Points on a hilly landscape, in no order, each with its height.
A climber steps from a point to the highest of its 2 nearest points, and stops where none of them is higher. Distance is the straight distance between rows; heights are no part of it.
J_245: [105  89 178 110 173 179 133 115 130 128  82 166 105 122 103 131  72 144
 128 120 117 100 132  88  92  98  87 147  91  97 125  80 157 156  88 161
 103]  h=47.3
J_998: [138 120 115 169 104 137 191 144  93 129 126 156 125 138 140 122 139 133
  97  98 111 167 149 117 129 162 161 152 146 104 119 170 115 138 122  87
  95]  h=29.9
J_880: [135 114 143 136 117  92  99 186 145 124 171  97 112 144 116 159  50 107
 107 152 102 161 140 114 127 132  99 120 144 215 128 163 161  99 112 178
 130]  h=59.0
J_218: [166 100 162  85 154 120 163 185 169 151 109 167 144 110 144 175  50 156
 109 116 135 162 169  57 110 131 106 146  98 124 117 135 148 133  96 181
  98]  h=36.2
J_943: [128 117 165 134 142 174  90 158 122 110 126 145  96 132 109 122 104 136
 150 138 137 194 146 131  96 132  68 130 150 149 104 143 161 106 108  93
 114]  h=43.6
J_364: [142 166  89 113 112  82 138 182 143 120 166 138  69 110 142 173 189 124
 147 134 148  85 153 170 120 124  93 134 116 139 122  89 128 144 138 147
 136]  h=32.9
J_270: [ 94 101 144 104 158 146  85 126 106  96 125 109 126 108  78  51 100 124
 113 134 130 100 154 131 120  81  80 135 157 129 169 109 169  70 126 149
  95]  h=4.1
J_710: [124 138 102 110 140  77 129 198 175 142 193 158  89 113  71  96  95 144
 173 138 149 111 151 139 139  84 141  79 135 137 181 137  94  91 158 155
 167]  h=58.4
J_483: [122  71 132 165 127 112 158  66 117 155 102  71 156 104 130 115 137 132
  94  75 118 149 103  88 173 132 210 160 153 102 137 118 113 143 166 117
 105]  h=35.9
J_67: [118  90 116 172 143 135 192  69  82 146 116 132 135 130 153 117 136 171
  96  81 123 114 144 106 126 101 202 146 100  60  93 145  63 181 113 111
 122]  h=22.5
J_627: [117 105 125 100 130 114 167 135 182 166 118 149 167 139 117 113 110 120
 129 100 120 117 113  52 144 136 164 111 118  95 174 150 108 111 167 114
 128]  h=52.1
J_97: [139 128 111 171 107 106 159  97 105 139 132 130 116 119 164 142 170 149
  88  87 128 118 147 131 123 116 201 117 110  64  91 137  70 171 145 116
 136]  h=20.4
J_246: [145 111 121 158 134 177 113  78  70  86  86  70 149 137 137  96 180 142
 117 129 137 160 102 166 152 122 167 160 159 141  74 115 141 164 111  98
 121]  h=70.5
J_263: [140 170 101 134 137 139 121 209 129 126 151 201  43 109 123 180 132 163
 197 170 173 147 159 156 132 163  98 126 131 165 156 137 129 133 112 140
 161]  h=33.5
J_44: [139 129 116 144 130 174 156  85 101 115  76 148 198  86 160  45 173 156
  96 133 146 131 118 149 158 157 169 137 171 106 145 141  81 123  80  97
  90]  h=19.0
J_916: [ 90 102 134 123 139 109  82 116 115  77 168  59  92 116  74 112 160 136
  87 153 119 104 165 168 121  80  82 131 181 171 164  92 151  77 136 143
  96]  h=71.0
J_177: [140 114 167  97 151 132 129 160 124 123 103 169  83  86  94 138  64 128
 119 113 120 123 153 103 103 103  61 151  90 121 111  99 170 130  91 194
 122]  h=43.7
J_775: [121 142 136 136 125 126 113  41 119 161  88  80 163 107 170 126 129 132
  95  95 102  91  97 108 136 120 198 111 101  77 100  94 114 147 153 149
 158]  h=44.4
J_28: [118 143  82 151  78 130 138 108 104 134 135  96 177 134 171 105 171 141
 120 133 143 161 119 128 186 172 209 137 141 108 100 140  77 136 189  78
 147]  h=35.6
J_641: [131 103 174 110 145 117 104 145 148 125 139 115 110 151 106 127  40  96
 123 130  90 146 120 101 127 109 104 108 123 166 138 157 171 106 119 198
 134]  h=55.7
J_829: [111 138 136  96 122  94  63  90 127  92 155  60 120 180 141 135 127  94
 132 154  80  96  81 188 137  94 121 111 111 167 153 108 178 110 129 177
 120]  h=45.1
J_544: [132  85 155 168  95  90 126 112 136 136 145  65 104 116 109 131 136  87
  71 114  81  91 104 121 149 126 125 115 159 164 156 117 153  96 161 143
 104]  h=62.9
J_980: [132 102 147 158  92 111 108  90 113 133 108  64 129 148 134 133 140  87
 103 117  92 108  89 158 159 131 156 131 146 150 116 115 165 119 152 134
 120]  h=57.8
J_686: [144 130 159 103 157 120  84  42 112  92  94  83 111 123 128 146 149  99
 101 123 112  73 125 182 107  82 113 146 118 141 140  84 160 142 109 172
  89]  h=17.8
J_117: [143 130 133 109 189 163 123  47 143 107  59 124 169  90 145  81 169 148
  96 117 155  90 132 165  93 105 116 141 116 108 130  82 105 151  80 141
 107]  h=22.7
J_392: [129 155 107 168 122 176 150 166  87 122 138 185 134 151 125 138 146 150
 178 173 150 169 135 135 160 205 128 146 167 137 129 176 117 136 113  42
 120]  h=34.4
J_453: [111 122 101 142 150 154 169  91  88 158 107 166 170 137 155  94 140 176
 121  87 149 126 117 112 126 126 180 127  99  73 115 145  63 166  96 103
 117]  h=24.7
J_158: [103 120 126 127 174 156 140  67 105 167  60 135 171 104 152 106 112 110
 114 124 111  52  87 112 126 104 123 147  86  89 120  97 145 148  68 165
  99]  h=17.9
J_787: [148 140  99 139  96 189 164 141  58 119 134 206 159 133 136 117 152 152
 146 168 162 156 137 133 150 181 153 129 194 116 158 164 106 136  92  52
  88]  h=31.2
J_87: [ 95 148  81 137 111  82 113 215 174 121 208 114 123 137 101 136  96 127
 187 186 131 144 127 106 147 141 117  92 135 173 160 170 106  80 149 122
 192]  h=9.3
J_468: [ 76 127 104 109 146 107  65 142 125  88 196  56 128 173 126 147 158 110
 144 180 133 117 112 170 119 106  91 124 147 191 152 107 161 109 133 140
 145]  h=48.4
J_339: [153 165 113  98 145 134 109 131 141 131 111 149 115 137 119 146 163 126
 151 104 157 109 116 152  89 104  97 125  79 114 110 108 132 148 116 148
 151]  h=44.5
J_978: [ 74  89 139 128 137 118  86 143 127 108 177  74 111 136  71  97  96 114
 110 138 106 145 120 124 138  99 104 114 156 177 175 144 162  58 143 158
 132]  h=6.5
J_45: [145 148 140 123 146 124 126 133 169 180 124 159 121 151 130 159 105 139
 148  95 137 133  99  96  99 119 141  90  73  82  86 127  92 175 127 151
 194]  h=60.2
J_935: [112  98 147 115 150 174 175 114 131 141  92 182 158 121 106  68 116 153
 130 130 140 143 139  81 137 124 120 137 162  91 177 144 137 112 121  84
  73]  h=23.2
J_869: [ 95 167  67 100 144  86 120 174 124 113 211  74 108 144 142 174 140 101
 185 169 150  91 145 156 123 159  57 155 112 164 120 109 157 134 115 133
 165]  h=55.2
J_711: [128 158 106 126 108 132 112  50 106 102  89  77 171 101 187 114 160 128
  74 117 118 117 120 181 121 144 205 138 113 116  72  95  85 147 148 135
 147]  h=59.6
J_6: [120 143 116 138  71 101 109 150 165 142 148  99 132 145 147 141 150 112
 138 121 114 126 105 115 144 135 143  94 135 141 111 131 116 120 186 102
 167]  h=44.8
J_682: [130 127 102 149 103 144 138 119 120 140 121 142 177 139 149 101 188 151
 144 147 169 146 114 156 172 172 170 135 174 131 148 150  91 124 177  71
 118]  h=31.6
J_512: [110 123 122  93 153  93 139 191 166 130 170 146 134 129  55  69  63 126
 157 132 141 118 151  95 142 102 129 102 137 125 183 157 117  80 145 157
 154]  h=61.6
J_577: [134 122 114 108 106 114 159 135 171 169 148 183 160 155 124 120 133 125
 145 120 147 154 125  98 152 153 172 106 132 101 184 178  87 110 177  98
 132]  h=47.5
J_907: [133 128 145 130 123  75  90 109 185 119 163  65  94 114 112 171 188 153
 133 120 135  98 140 160 113  82 144  88 143 148 146 101 102 132 175 121
 166]  h=40.6
J_871: [149 166 102 110  86  77 138 171 128 113 155 110 100 110 144 176 146  92
 130 129 111  84 111 142 108 129 101 131  98 136 100  96 153 150 130 167
 158]  h=35.4
J_168: [128 129 106 145 139 176 191 112  73 129 120 177 148 144 139 108 120 171
 127  94 132 166 138 107 111 136 172 147 132  73 120 174  90 151  80  79
 105]  h=27.0
J_219: [136  99 128 162  92 136 127  75  58 114  97  54 133 165 138 117 137  94
 120 136  80 152  88 160 187 142 181 166 139 147  82 128 172 136 141 125
 108]  h=52.2
J_996: [124 163 102 125 162 113  94 193 160 111 184 151  42 133 115 173 140 159
 205 145 166 141 164 166 108 114  88 121 121 177 144 120 137 127 114 152
 175]  h=35.3
J_798: [124 140 152 116 123 140  94 117  97 109 104 131 140 171 125 125  99  75
 144 132  97 127  86 138 125 125  88 142 105 149 121 148 187 118 102 154
 125]  h=48.0
J_77: [130 189  96  99 113 133 105  64 131 124  74 109 195 100 188 108 152 110
  91 124 133  96 109 158 103 145 151 133  98 105  95  98 105 131 124 133
 139]  h=54.2
J_910: [145 122 118 160  97 105 156 135 127 127 150  94 103 121 150 157 210 136
  98 142 138  95 174 188 142 156 105 153 157 149 103  90 104 167 148  86
 101]  h=16.0
J_46: [127 120 124 143  91 162 153 150  88 119 151 138 132 111 121  98 177 146
 122 196 146 127 145 152 154 175  82 141 193 148 148 116 121 114 118  44
  73]  h=55.4
J_389: [139 132 117 188 123 154 141 169 104 123 131 129  91 164 141 170 136 127
 145 109 128 193 147 145 121 174 145 148 129 147  58 161 130 163 141 100
 147]  h=32.6
J_536: [150 161  92  95  75  85 132 147  91 120 118 114 141 100 157 137 153  70
  98 130 105  50  96 139 127 140  95 155  91 122 105  93 152 123 114 167
 123]  h=38.6
J_56: [139 123 124 110 148 153 209 148 132 159 119 222 144 149 152 156  76 164
 112  87 145 188 154  85 101 155 154 157  99  80 138 163  92 159  87 113
 110]  h=28.2
J_308: [110 114 143 102 143 181 154 107  93 120  74 154 178 101 116  86  73 110
 125 135 100 144 127  59 103 146  95 165 131  86 136 139 181 102  66 101
  83]  h=17.5
J_850: [ 97 104 111  72 148 115 158 150 180 143 134 157 180 133  78  87  68 111
 162 119 124 108 126  59 141 128 137 129 121 103 200 164 117  82 163 145
 139]  h=57.0
J_506: [155 154 126 163  97 132 179 180  77 110 126 177  86  99 138 159 152 129
 110 111 123 141 142 142 108 155  97 160 126 118  80 122 137 162  82 105
  97]  h=35.1
J_467: [128  86 156 141 130 151 143  70  99 143  90  85 137 178 130 129  66  94
 131 101  78 173  71 110 159 139 185 155 117 123 114 153 177 138 127 146
 120]  h=42.8
J_804: [126 109 112 143 120 143 152  99 100 141 113 100 148 171 143 137 113 113
 122  88 107 173 109  85 133 138 213 145 108  97  73 168 123 153 155 124
 161]  h=36.3
J_380: [141 234  88  73  68 104 103 135 166 135 150 169 164  87 145 132 148 145
 146 147 142  96 126 101 149 132 120  76 108  97 144 112  80 112 172 141
 179]  h=39.6
J_759: [103 114 107 102 156 130  83 114 128  59 159  74 150 111 113  81 170 142
 108 178 150 106 162 188 119 107  84 153 177 182 157  94 144  93 138 127
  88]  h=74.9
J_948: [144 139  94 130  92 134 171 152  94 113 137 145 179 108 152 110 181 123
 115 185 154  94 151 170 167 189  76 163 167 130 142 111 103 140 108  73
  93]  h=51.1
J_469: [124  99 174 134 160 126  95  37 136 145  93  83 115 140 128 134 109 107
 137 119  98  65  81 143 146  86 132 112 104 109 159 101 164 139 132 180
 103]  h=47.9
J_905: [138 128 149 165 134 154 140  61  62 132  77 125 114 158 147 139  95  95
 106 115  67 123 102 154 152 113 170 156  89 101  93 132 171 162  79 162
  97]  h=39.3
J_882: [ 92 125 113 125 130  98  95 183 153 114 182 102 122 143  83 113 110  96
 157 153 127 131 126 118 124 112 104 110 139 171 157 163 138  70 144 144
 155]  h=7.8
J_115: [110 127 136  95 129 114  97 171 107  98 139 125 120 140  95 127  69  81
 132 135 103 129 119 123 131 120  81 138 100 167 132 143 180  94  97 196
 136]  h=52.4
J_318: [143 151  86 126  98 111 155 136 115  94 111 136 180  90 170  96 189 101
  87 159 138  62 137 175 134 166  97 161 129 115 124  97 113 136 100 118
  98]  h=46.9
J_819: [154 128 150 138 105 141 128 171  90 101 122 162  68  87 124 133 143 125
 115 138 117 152 159 137 100 142  61 143 129 117 100 103 164 123  92 102
  97]  h=37.7
J_17: [131 115 148 142 163 145 155 149 172 165 117 184 121 157 126 157 108 157
 152  93 144 166 128 107  97 128 136 116  94 109 105 155 106 157 125 130
 155]  h=65.4
J_149: [138 188 124  77 141 111  94 114 174 156 128 134 130 129 134 142 116 141
 156 109 126  95  84  91  99  95 123  63  59  91  93 100 117 141 137 159
 201]  h=54.8
J_985: [131  89 142 161 125 125 138  43  70 145  89  66 126 138 128 122  89  88
 128 114  80 147  73 127 208 139 210 170 135 120 119 122 177 144 144 153
  89]  h=47.0
J_279: [149 131 130 135 122 112 156 155 140 152 134 188  82 111 110 131 163 135
 119 122 147 120 158 140 126 115 118 104 134 121 163 126 105 134 138 122
 109]  h=28.6
J_613: [163 136 117 114 109  88 143 197 188 142 158 147 139 129 131 156  85 107
 144 117 117 164 127  81 130 164 137 111 117 151 136 191 113  98 139 139
 157]  h=37.9
J_990: [134 206 105 121  77 106 115 125 159 160 149 159 140 114 161 153 160 151
 143 121 144 120 127 100 150 139 164  63 120  93 120 123  83 139 186 112
 169]  h=35.7
J_114: [137 156 102 140 138 122 124 200 159 163 160 208  74 135 120 179 113 144
 202 161 170 161 141 133 135 165 147  94 135 166 165 164 104 119 151 128
 178]  h=33.2
J_197: [ 95  80 174 101 176 168 117 127 134 125  96 142 119 123  98 101  50 115
 132 119 107 130 131  76 113  96  83 140 117 130 155 122 174 110 121 161
 112]  h=51.2
J_300: [110 150 106  82 138  99  83 127 170 140 140 110 172 123 116  72 109 127
 159 136 147  75 110  92 132  91 122  96 103  98 156 121 108  84 179 158
 168]  h=47.1
J_477: [ 77 113 135 122 160 107 100 179 115  97 182  96 110 122  49  76  76 118
  98 137 110 119 164 131 124  81 100 118 162 134 158 118 159  57 118 170
 120]  h=5.4
J_864: [142 120 116 129 129 170 186  87  86 137 103 197 175 110 149  72 154 176
 102 133 162 125 137 132 144 135 194 124 171  90 166 146  70 144  87  83
  82]  h=21.2
J_285: [116 163 110 121 159 126  61 172 163 111 172 115  88 165 130 168 147 130
 200 135 152 141 112 158  98 106 104 112 119 177 129 147 138 127 143 129
 183]  h=37.5
J_789: [142  99 125 171 107 152 141 133  98 117 129  92 125 180 126 150 110 109
 125 109  93 210 114 120 137 165 192 166 129 153  68 182 142 149 150 117
 142]  h=35.8
J_319: [140 116 108 108 119 128 215 135 128 172 145 239 138 128 139 144 106 140
 102  95 148 147 137  85 127 135 167 123 117  69 182 149  86 143 112 116
  95]  h=25.8
J_313: [ 73 112  98 150 122  96 132 173 154 139 237  64  81 143 105 143 154 136
 141 188 143 110 159 158 141 135  82 129 161 188 158 113 131 100 132 118
 141]  h=11.8
J_988: [139 190  98  87 149 135  96 102 141 164  94 150 173 144 135 123 149 141
 155 114 165 106  99 121  91 115 125 110  50  82 107 108 101 146 125 143
 167]  h=49.2
J_344: [126 151 124 155 138 164 120 187 124 133 134 190 101 151 131 177 107 143
 188 158 156 196 166 121 130 206 110 160 146 164 127 185 127 123 119  73
 139]  h=38.0
J_106: [161 114 155 176  99 127 151 167 102 123 124 140  87 122 130 182 113 109
  83 107  99 168 163 127 113 160 112 141 139 156  80 128 148 148 109 118
 114]  h=32.3
J_236: [133 134 133 132 113 116 124  94 134 156 102 114 151 147 143 137 121 113
 126  85 105 126  90  94 126 124 178 100 100  95  94 135 124 134 153 130
 159]  h=40.1
J_594: [132  78 140 186 118 136 191 100 101 138 116 109 124 116 118 121 130 131
  80  75 101 170 133  99 139 137 194 156 159 108 112 153 135 147 134  96
 107]  h=32.8
J_707: [146 147 117 129 135 163 123 122 126 120 100 165 157 127 136  86 187 150
 144 147 168 136 130 165 137 136 117 133 162 132 149 142 107 125 128  86
 106]  h=28.0
J_659: [150 171  92  93 108 120 113 106 114  91  94 107 173 112 170 124 173  88
 102 150 128  66 114 173 108 151 110 156 102 130 104  83 143 138  98 146
 115]  h=42.6
J_299: [155 164 131 131 109 189 165 153  70 110 115 203 137 105 136 100 136 159
 154 147 141 176 138 118 116 154 118 130 156  84 129 152 128 129  74  57
  82]  h=28.4
J_58: [152 133 118 148  97  91 158 196 159 144 163 155  62 101 114 167 147 121
 128 122 123 117 163 145 129 137  98 118 126 157 136 117 117 124 135 138
 130]  h=30.8
J_788: [103 103 135 109 166 155 192 141 155 158  97 196 147 139 135 161  70 160
 121 102 130 145 130  57  94 146 130 154  75  84 129 133 110 160  76 149
 109]  h=30.7
J_424: [138 123 145 169 117 180 146 111  73  94 100 115 129 121 130  96 167 152
 122 126 127 157 135 143 131 128 122 143 176 120  88 128 146 147  99  75
  94]  h=64.4
J_532: [ 95 126  94 131 137  96 138 155 146 137 217 100  69 122 112 150 179 162
 139 190 163  89 211 187 138 123  84 127 168 188 173  74 125 111 134 117
 106]  h=13.0
J_517: [139 109 140 110 173  73 125 213 179 125 164 140 113 100  84 117  24 150
 129 132 143 134 157  95 134  87 114 103 122 161 125 140 132 108 109 208
 162]  h=48.7
J_241: [113  89 191 132 177 181 154 124 158 143  96 166 113 146 113 157  92 182
 143 103 141 192 152  87 103 122 124 132 112 105 122 127 111 168 114 114
 125]  h=70.9
J_438: [158 145  94 121 119  78 133 219 199 149 173 175 102 108 129 167  75 145
 173 149 138 159 143  97 146 160 142  80 127 169 149 184  95 104 140 149
 177]  h=35.5
J_295: [152 142 124 112 152 148 138  85 141 123  92 168 162  96 142  77 178 151
  98 130 170  96 134 166 117 118 128 122 127 110 153 115  89 135 110 118
 101]  h=25.1
J_515: [131 124 130 140 119 108 141 138 140 115 176 114  77 105 119 161 207 154
 123 160 150  96 195 188 120 116  76 135 162 164 151  80 114 138 140  95
  95]  h=14.2
J_398: [107 100 165 123 150 105  94  89 133 132 129 101 102 146 107 121  72  88
 114 137  80  99  95 131 142  91 113 104 119 139 162 124 174 109 130 200
 127]  h=52.0
J_486: [ 91 151  86  98 142  89  90 148 150 119 219  49 116 160 163 178 166 122
 165 174 142  83 139 167 117 137  87 110 133 184 119  95 145 143 145 117
 161]  h=51.9
J_272: [134 147 113  84 161 147  91 106 139  68 109 112 155 117 138  80 177 129
 133 153 164 103 143 192 107 124  88 142 147 165 143 105 120 122 117 118
 106]  h=80.7
J_328: [140 103 168 130 136 139  89  76  99  94 103 103 107 115 108 121 148 115
 102 130 106  97 132 156 110  91  79 139 151 139 142  90 178 124 115 131
  89]  h=17.7
J_977: [143 114 160 151 109 167 132 133  97 110 119 141  94 112 116  98 167 164
 132 162 143 166 152 142 136 139 103 126 182 134 133 128 133 118 119  46
  74]  h=59.4
J_253: [138 115 138  98 148 116 175 161 173 153 101 163 159 134 143 168  52 114
 114  98 112 141 110  54 108 157 132 144  72 108 126 148 130 149  98 168
 135]  h=33.4
J_624: [166 129 164 109 146 132 114 198 132 137 117 166 123 105 137 161  63 153
 136 131 153 196 181  85 104 135  84 137 116 160 103 153 153 113 100 157
 113]  h=38.7
J_764: [124  95 149 151 111  93 116 140 135 117 176  87  76 108  75 126 143 110
  76 135  92  93 154 140 125 101  94 113 157 167 157 113 139  91 143 155
 109]  h=67.1
J_317: [121 145 110  99 152 161  75  75 140  95  75  95 196 124 156  69 172 124
 130 140 165 121  97 178 117 134 128 143 135 157 138 124 124 113 122 127
 132]  h=73.5
J_718: [119 158 116 121  77 120 100  77 135 115 114  57 171 120 195 134 168 130
  88 134 124 122 125 168 154 155 177 135 132 133  76  78 110 140 186 109
 154]  h=54.6
J_610: [140  77 201 158 135 144 145 102 123 127 103 136  74  85  87 130 137 154
  95 108 124 169 170 118 119 113 107 123 166  99 130 113 136 132 133  71
  82]  h=71.3
J_928: [ 91  63 169 158 169 150 136  49 136 151  68  94 135 130 121 139  92 124
 130 111 107  80  85 109 137 103 147 133 121  99 148  96 135 155 134 161
 106]  h=44.2
J_957: [115  89 138 126 139 102 128 117 166 150 130 102 140 118 107  98 105 106
 125 103 111  90 105  79 132 111 129 115 126 120 167 141 135 102 171 141
 130]  h=47.4
J_836: [133 149 136 130 154 140  90 123 167 133 131 134 109 167 126 149 167 149
 178 111 162 136 105 154 100  97 127 109 115 128 107 141 115 140 147 124
 166]  h=40.7
J_576: [133  87 162 158 111 130 132 129 127 128 115  97 118 170 122 152  92  97
 116  96  99 179 106 118 140 145 153 137 142 167 104 160 169 129 133 139
 128]  h=39.0
J_674: [154 142 115 171  94 106 166 121 119 125 126 122 114 114 163 147 207 135
  75 111 128  95 154 173 128 132 163 132 129  94  95  98  90 162 144  95
 111]  h=18.2
J_743: [142 126 107 112 121 148 179 119  89 169 119 240 160 119 128 105 147 143
 118 133 174 123 133 117 131 139 161 117 137  81 187 153  82 143 107 100
  96]  h=23.5
J_835: [125 105 140 139 117  81 119 131 178 133 145  88 106 112 106 117 160 130
 113 116 127  92 116 128 132  85 144  91 149 136 158 115 111 114 187 136
 145]  h=43.5
J_507: [102 147 116  94 121  98  63 145 123  98 166  90 131 173 123 124  87  78
 147 165  99 105  87 144 131 100 102 108 111 162 146 132 170  93 118 186
 169]  h=48.5
J_378: [158 127 164 175 150 172 135 143 112 125 108 167  87 153 122 173 120 148
 141  98 139 205 157 137 100 121 130 136 124 116  63 147 130 167 109 109
 142]  h=29.8
J_565: [151 109 140 128 154  64 122 190 204 138 179 127  91 110 100 146  65 140
 136 138 114 145 141 103 125  94 123  79 126 180 135 148 112 120 135 170
 173]  h=51.3
J_155: [110  92 166 168 166 166 154  29  80 148  70  99 125 132 132 137 100 122
 115 107  94  96  97 125 143 104 178 155 119  81  97 106 140 178  97 145
 103]  h=40.5
J_920: [138 120 124 146 151 153 116  47 108 103  77  74 166 110 152  96 173 146
 105 104 152 142 109 176 131 122 195 150 131 116 100 104  93 159 129 117
 127]  h=64.9
J_590: [122 107 126 154 106 106 146  66 141 156 127 103 163 106 150 115 164 157
 102  77 149 164 114 106 178 131 231 118 143  81 130 121  72 140 193 106
 140]  h=39.1
J_919: [113  58 210 160 161 166 161  90 131 128  87 143 104 114 111 152 101 173
 105 107 124 159 159  89 110 115 134 148 144  84 120 106 128 162 117  90
  85]  h=77.4
J_908: [153 160 138 118 122 119  91 103 100 103 116 110 101 168 144 165 154  85
 129 122 109 106 114 187  95 111 110 138 111 139  90  99 170 165 102 155
 124]  h=24.2
J_282: [126 129 113 134 104 115 174 106 145 173 149 157 148 144 152 132 142 160
 123  85 137 168 126  84 161 141 225  90 128  81 145 159  74 137 183  85
 141]  h=43.0
J_306: [124 133 114 143  97 117 128 195 155 133 161 134 122 141 139 154 125 104
 157 132 128 150 119 115 137 168 119 130 128 156 130 167 123 117 157 110
 153]  h=40.8
J_68: [129 182  82  78  94  70 122 157 165 131 153 137 153  93 120 103 126 115
 147 138 129  80 125  91 145 117 118  85 105 110 155 121  99  90 175 152
 173]  h=43.2
J_260: [136 139 132 110 167 141 114  54 125 130  74 125 146 114 130 110 148 116
 115 121 125  61 117 145  99  88 111 143  95 101 120  80 141 153 100 174
 113]  h=20.3
J_621: [127 133  91 143  75 116 152 140 132 154 158 124 146 148 155 152 153 142
 135 103 122 177 128 102 168 167 218 112 142 115 105 168  90 135 204  74
 153]  h=39.2
J_171: [ 95 122 117  89 162 155 106  88 159 150  96 127 204 137 118  74 126 127
 152 132 152  84  92  83 129 108 129 123  99 102 154 136 106 104 155 144
 147]  h=52.3
J_293: [ 71 114  89 153 123  93 131 214 150 140 233 103  94 140  96 143 102 131
 160 194 133 137 155 131 151 166  95 123 151 187 165 151 112  75 132 136
 162]  h=10.6
J_727: [107  83 181 123 146 161 121 120 132 126  90 131 118 142  99  97  92 130
 131 114 122 179 131  97 111 116  92 136 151 137 132 143 161 112 130 105
 106]  h=47.2
J_386: [103 164  90 108 114  92 104 204 129 108 203  95 114 148 133 169 106  92
 174 171 120 116  98 154 129 147  71 130 103 178 118 129 150 121 117 164
 195]  h=58.9
J_593: [139 141 127 144 126 142 126  92  90 132  88 129 148 144 138 116 119  82
 115 113  97  99  88 133 125 124 130 142 110 118 101 129 169 140  97 141
 115]  h=43.3
J_239: [124 203 113 122  75 126 111  71 110 151 100 109 176 112 192 139 136 118
  83 108 103  90 120 116 133 127 182 107  86  81  79  98 103 141 143 149
 160]  h=48.6
J_286: [131  97 150 131 137 136 166 127 139 149 110 163 119 103 105  88 137 134
 104 105 133 109 150  93 135 108 111 131 137 100 168 126 130 126 137 116
  82]  h=25.9
J_458: [151 150 140 149 144 164 108 113  92 108  98 140  96 160 124 166 148 126
 139 105 123 145 126 172  86 116 112 143 111 123  62 125 147 175  87 118
 139]  h=26.9
J_113: [118 148 102 119 127 167  91  90 124 122  87 119 217 148 146  84 166 123
 158 138 166 124  77 144 133 143 143 135 110 120 120 152 103 115 129 105
 146]  h=65.8
J_305: [149 125 156 134 143 156  96 192 126 123 122 163 103 126 140 162  74 151
 151 152 144 220 177 105 103 171  91 146 147 170  93 160 151 107 112  93
 120]  h=41.0
J_941: [113 171 109 104  76 113  79 112 151 125 131  62 179 130 179 125 154 123
 123 144 123 112 104 141 146 141 133 113 135 150 108 103 115 109 196 118
 166]  h=49.6
J_959: [122 145 111 103 136 148  95 111 124 132  94 133 209 147 128  91 124  91
 158 126 145  98  85 110 111 132 108 136  91 112 133 161 128  96 116 135
 144]  h=58.5
J_402: [140 114 177 116 126 144  85 113  75  91 114 122  62 117 116 135 102 101
  95 148  81 127 142 160 100  98  58 135 133 141 124  88 191 118  87 137
  89]  h=19.7
J_936: [146 117 136 119 124  77 139 158 209 157 173 153  89 109 105 120 112 143
 144 129 123 122 134  93 139  97 144  58 134 135 156 137  89 122 173 127
 174]  h=54.7
J_807: [151 128 172 129 127  89  98  69 176 139 121  78 125 118 126 167 173 167
 130  96 158 106 126 139 124  83 175  88 126  94 122  98  83 163 179 125
 171]  h=37.8
J_412: [127 113 134 124 118 168 152 122  89 112  89 137 168  95 112  58 133 114
 115 139 118 124 127  83 130 136  98 155 164 112 158 146 154  90  93  83
  70]  h=20.2
J_657: [140 147 154  99 126 113  86 132  91  82 142 116  65 155 119 160 105  96
 125 141  80 123 121 183 105 103  67 140 108 165 115  99 196 136  84 183
 113]  h=21.7
J_27: [151 130 159 114 140 153 149 153  96 129  97 184  92  74 113 120 115 144
 124 116 146 150 146 107  85 114  69 147 104  91 110 106 149 123  84 134
 101]  h=40.4
J_661: [121 132 126 140 105 100  94 200 135 118 183  91  96 160 131 184  95  99
 144 159 108 146 119 157 129 158  74 125 139 208 104 141 153 119 119 148
 159]  h=62.6

Where does a climber stop that starts at each point below?
J_864: J_197
J_308: J_246
J_996: J_919
J_328: J_272
J_467: J_272
J_412: J_246
